Each row is a point on a landscape with many valleys, with its height.
A ball rolls from a point to the lowest of its 2 nearest points, and stops where none of them is lower. Distance is the straight distance between rows; heights are no part of it.
K_848 (h 439): [111  98 121 148 100 156 111 197 158 122  98 129 107 152 170 120 100 120
 140 106 123 111]
K_366 (h 147): [127 130 156  73 136 133 126  98 153 109  70 153 154 122 120 111 133 181
  80 146 100  90]
K_854 (h 178): [113 165 155 152 100 166 146 183 167 113 152 163 133 133 162  52  83  96
 158 107 125 125]
K_236 (h 531): [ 76 127  92 108 150 104 174 127  74 101 133 101 165 106 127 210 155  92
 138 150  95 113]
K_347 (h 173): [107 148 142 154 133 151 163 156 142 147 136 166 126  93 148 117  71  78
 207 110  92 135]
K_367 (h 159): [144 145 179  94 109 131  69  67 180  78 105 150 130  96  65 144 152 129
  71 116 165 121]
K_752 (h 523): [ 95 104  53  83 135 108 142 104 159 104 103 106 129  86 100 152 124 129
 121 170 131 161]
K_392 (h 317): [155 139 142 120 152 154 122 157 152 135 116 130  93 202 114 150 143  97
 101 106 150 143]
K_313 (h 517): [184 102 129 140  92 149  90 148 187 165  99 100 138 161 167 147 133 118
 114 109 127 138]
K_639 (h 396): [ 89 101 141 183 142 119  99 208  99 106 117 120 115 150 166 130 138 120
 123 115 137 108]
K_521 (h 146): [133 138 164  86 111 166  99 110 172 107  83  85 128 104  81 137  80 137
 102 173 150 143]
K_471 (h 508): [ 95 128  97 122 157 137 153 156  91 102 116 122 131 105 106 195 131  98
 189 118  82 128]
K_733 (h 318): [168 114  88  69  98 109 138  75 132 104 135 174 120  87 100 131 176 146
 104 110 131 130]
K_825 (h 360): [119 109  96 162  97 111  93 202 110 121  91 124 126 156 140 179 175 101
  93 112 180 131]
K_34 (h 302): [ 71 135 163 112 114 146 135 111 135 100  92 153 114  99 109  68  85 124
 121 168 124 113]
K_618 (h 467): [161 138 111 150 135 141 120  12 127 138  87 111 104  93 112 123 122 122
 121 138 151 171]
K_284 (h 266): [113 123 135 169 105 110 106 151 118 185 121 137 115 181 134 129 136 121
  73 116 187 149]
K_202 (h 607): [111 163 165  82 183 131 163  83 123  99 144 103 116 161  95 110 123 166
 125 161 101 123]
K_193 (h 525): [ 89 109 142 107 150  98 149 126  50  91 153 138 149  84 131 179 187 151
  91 171 100 137]
K_490 (h 62): [108 154 124 142 143 146 141 201 131 123 188 164 113 136 132 122 122  83
 176  84 127  95]
K_681 (h 184): [127 130 149 138  99 151 110 112 129 138  77 117 144 108  76 129  88 140
 129 169 130 140]
K_794 (h 463): [114 137 141  89 133 111 172 101 160 121 150 204 114  99 104 112 154 124
 117 152 103 135]
K_767 (h 372): [172 153 135 167 112 122 121 122 203 161 131  88 101 179 149 105 107  83
  99 142 147 165]
K_116 (h 269): [ 78 118 143 112 128 144 131 150 119 112 119 123 117 111 163  78  68 131
 141 143 101  92]
K_288 (h 501): [180 135 111 145 124 119 108  21 180 113 117 129  96  79  81 109 151 107
 112 142 173 182]
K_78 (h 270): [110 136 159 163 133 122 136 166 161 162 141 108 147 190 136 133  97 146
 139 149 153 125]
K_740 (h 624): [162 182 137 102 132 126 149  90 149 120 135 129 149 156  91 107  99 157
 136 148 108 129]
K_541 (h 433): [141 125 139 158 127 104  92 194 105 144  99 175 127 142 177  61 161 153
  83 109 190 125]
K_184 (h 483): [ 91 106 110 117  98  95 133 125 160 100 138 190 106  78  87 119 150 129
 122 147 133 119]
K_336 (h 170): [142  88  76 153 143 111 113 148 101 132 133 109 145 166 136 176 187 134
 158  72 137 135]
K_88 (h 295): [151 106 160 194  78 161  64 113 120 142 135  76 113 121 122 122 111  69
 140 119 133 135]
K_375 (h 526): [ 95 143 123  98 116 118 107 125  87  63 142 109 123 102  67 117 127 149
 120 149 159 111]
K_546 (h 316): [ 94 112 144 144 158 123 151 126  73 125 114 148 137 131 129 130 145 151
 153 108  73 128]
K_263 (h 546): [124 162 117 115 113 129 120 130  92  91 166 106 143 156  75 118 127 176
 158 124 166 114]
K_171 (h 158): [124 119 124 196 119 127 113 164 148 183 126 110 124 147 132 174 108  74
 142 140 158 170]
K_503 (h 126): [137  91  64 150 159  89 128 170  87 144 180 132 139 122 192 179 200 113
 140  77 110 120]
K_297 (h 228): [105 114 131 146  76 131 115 119  80 112  63 125 164 107  81 151 139 162
 129 144 137 107]
K_744 (h 325): [131 158 153 174 118 111 152 148 195 181 138 176 134 166 180 101  96  98
 117 127 145 144]
K_63 (h 307): [ 91 111 125 105 153 120 102 150 105 103 157  90 112 117 168  85 107 155
 121 123 111  81]
K_69 (h 484): [168 118  40  61 131 133 156 119 153 134 144 108 135 134 113 157 116 148
 157 114 123 143]
K_902 (h 507): [ 99 121  60  73 130 110 172  98 141 143 161 114 150 115 103 146 104 140
 139 157 126 136]
K_682 (h 572): [119 165  78 120 105 117 140 117 129 124 132 109 108  87  69 153  93 108
 172 164 158 170]
K_442 (h 189): [161 121 191 113  88 155  63  74 138 139 106  78 174  76  79 149 113 103
  88 133 111 134]
K_30 (h 553): [ 86 121 110 118 187 114 170 145  89 138 193  89 146 138 140 201 140 117
 158 122  95 118]
K_760 (h 549): [110 108  94 124 164  91 149 141  37  97 133  90 181 107 137 178 189 157
 149 156  96 127]
K_37 (h 485): [100 122 191  85 146  91 157 111 142 102 170 162 103 109 121 119 158 154
  67 176 107 109]
K_784 (h 99): [135 142 176  95 100 125 109  77 184 116  99 141 138 114  97 119 108 156
  71 161 151 116]
K_145 (h 252): [163 108 108 144 133 162  96 155 140 129 102  99 142 184 106 179 174 129
 127 101 161 151]
K_745 (h 103): [149 101 120 127 164 154  98 127  87 105  86  87 149 160 122 147 173 190
 124  98 112 104]
K_249 (h 591): [108 136 170  84 170 144 159  93  75  94 162 108 112 149  93 150 167 144
 103 161 114 142]
K_3 (h 201): [162  95  85 102 148 125 141 154  92 116 165 133 131 116 189 144 174 145
 157  82  99 105]
K_921 (h 506): [102 111 120 103 119  94 111 119 113  60 109 149  84  98  55 129 169 131
 111 143 147 117]
K_676 (h 253): [163 101 139 137  61 152  84  81 118 150  95 107 163 101 128 151 106 132
 104 107 121 111]
K_746 (h 437): [110 138 141 116 156 121 152  71 127 134 154 157 100  97 132 102 104 111
 153 149  89 128]
K_323 (h 183): [148  90 159 146 108 170  79  97 112 120  75  84 152 138 129 145 133 169
 104  95 119  96]
K_201 (h 530): [141 130  99 137 142 136 129  54 153  99 118 134  66  59  69 134 155  85
 148 155 171 190]
K_481 (h 561): [188 127 137 120  59 139 112 158 188 163  98 135 165 155 171 116 117 166
  93 118 122  89]
K_71 (h 397): [128 120 104 104 124 162 101  67 119 123 117  78 116 135 122 110  92 142
 111 114 146 133]
K_189 (h 314): [110 119 122 146 122 119 106 191  78 172  76 142 121 144 140 151 155 122
  70 104 182 150]
K_413 (h 169): [145 116 113  86 150 132 140 108 124 125 103 112 155 161 127 142 164 190
 131 109  80 118]
K_298 (h 592): [151 161 122 178 110 148 132 112 106 148 109  94 118  81  74 150  89 108
 189 168 149 192]
K_60 (h 367): [ 82 131 150 157 167 108 149 171 167 169 167 178 116 152 188  85 125  97
 114 114 159 103]
K_162 (h 477): [129 124 125 135 112 155 133 184 124 107  98 115 115 127 127 165  98 111
 167 120 102 130]
K_720 (h 127): [207 159 177  93 103 164  81  64 187 112 115  83 168  68 117 153  94 108
  74 133 114 145]
K_930 (h 355): [102 119 128 183 146 104 130 186  70 117 123 141 161 138 138 123 143 165
 169 115 108 106]
K_79 (h 529): [141 146 112 127 140  92 135 162  90 111 186 129 135 175 122 107 152 191
 158 122 140 104]
K_119 (h 375): [114 106 171 158 101 131 114  82 117 150 101 134 135 144 137  88  86 152
 132 117 107 103]
K_360 (h 122): [130 154 156 135 160 178 158 164 160 111 151 156 102 130 154 103  93  70
 178 106  99 109]
K_782 (h 276): [162 152 141 186  96 135 147 120 177 166 113 150 128 129 176  88  77 110
 149 125 112 144]
K_234 (h 226): [112 143 138 112 109 140 159 142 145 128 151 173 134 109 187  50  83 121
 155 106 103  98]
K_468 (h 412): [188 138  95  97 116 120 129 104 153 109 167 127 108 163 153  93 112 143
 128  99 129  98]
K_282 (h 319): [142 135 123 157 156 103 121 115 178 185 153  91 112 184 149 123 101 118
 153 139 152 143]
K_107 (h 268): [162 105 105  76 123 111 148 102  75  97 155 158 118 101 142 130 175 165
 134 118  94 116]
K_569 (h 417): [190 143 163 166 103 139 116 133 167 190 132 108 101 143 147 109 122  54
  54 143 134 153]
K_555 (h 398): [100 142 166 176 153 105 130 192 131 153 110 170 127 165 181  72 153 128
 103  96 147 118]
K_199 (h 405): [126 144 182 105 183 131 178 100 126 138 148 137 126 156 162 112 113 108
 134 143  57 117]
K_334 (h 333): [103 132 190 140 111 163 114 100 136 115  61 136 127 123 131  73  90 120
  94 131 103  91]
K_812 (h 571): [116  98  98 139 149  84 143 133  52 113 102 137 190 116 144 150 199 205
 141 123  92 124]
K_444 (h 163): [ 89 162 136 153  94 131 127 229 135 166 146 187 144 133 142 124 140 104
 102 116 194 138]
K_359 (h 573): [102 118 144  86 177 122 162 117  88 120 208  87 129 121 135 159 132 142
 128 154  97 128]
K_337 (h 224): [120 137 126 157 117 147 149 110 148 165  85 145 116  78 158  95  58  99
 170 142 104 146]
K_708 (h 117): [113 165 134 139 113 151 149 223 166 122 144 183 131 129 133 127 145  83
 150 102 164 136]
K_97 (h 273): [ 86 112 100 137 123 110 136  86  70 109  91 145 137 105 103 153 136 149
 144 122 103 133]
K_31 (h 435): [144 121  97 122 173 148 127  39 122 140 114 112 119 128  96 133 119 129
 148 135 111 159]
K_283 (h 366): [152 148 167 140 175 150 147 124 139 128 136 131 115 184 132 122 147 119
 137 105 104 113]
K_289 (h 229): [110 138 154 142  92 125 132 148 139 150 134 122 146 148 102 106  63 146
 163 168 139 127]
K_941 (h 552): [151 155  73  96 154 135 154  89 146 108 139 124  97  97  60 153 138 101
 152 157 152 187]
K_270 (h 225): [133 107 152 200 124 154  98 123 128 166  97  92 111 136 134 133  90  99
 161 158 126 154]
K_829 (h 503): [108 109 162  62 128  89 164 145  91 114 167 180 130  89 142 137 183 174
  86 162 117 128]
K_735 (h 468): [153 124 108 145 161 103  87 193 106 120 149 133 114 160 158  85 167 153
 110  89 179 114]
K_85 (h 213): [125 151 148 177 112 126 147 166 145 216 121 149 130 161 115 144 114  70
  91 144 177 168]
K_702 (h 466): [169  92 151 150  67 125  71 145 161 182 117 101 130 140 154 127 146  77
  60 120 138 136]
K_532 (h 187): [104 104 116  64 153 103 130 103 122 115 117 121 152 104 125 139 160 201
 103 151 113  98]
K_793 (h 83): [126 110  84 192 130 127 126 136 108 147 114 108 118 153 129 186 140  88
 166  99 153 152]
K_173 (h 454): [165 139  66  67 121 134 147 110 133 123 186 138  99 122 119 127 108 119
 172 103 120 114]
K_20 (h 352): [105 107  95 119 162 134 121  94 131 114 153  71 109 159 165 114 107 124
 130 113 105 110]
K_474 (h 267): [130 165 132 118 150 128 160 116 160 151 207 145 122 106 189  76  82 102
 161 111  98 103]
K_406 (h 363): [167 137  93  77  74 124 125  90 135 110 122 159 136 105 133  87 113 161
 127 104 135 111]
K_715 (h 500): [131 128  97 144 166  71 108 217  81 108 182 130 129 147 150 135 183 159
 143 110 164 113]

Where does a ball stop that starts at each point below?
K_249 => K_784
K_746 => K_793
K_569 => K_784
K_752 => K_503
K_201 => K_116
K_639 => K_784
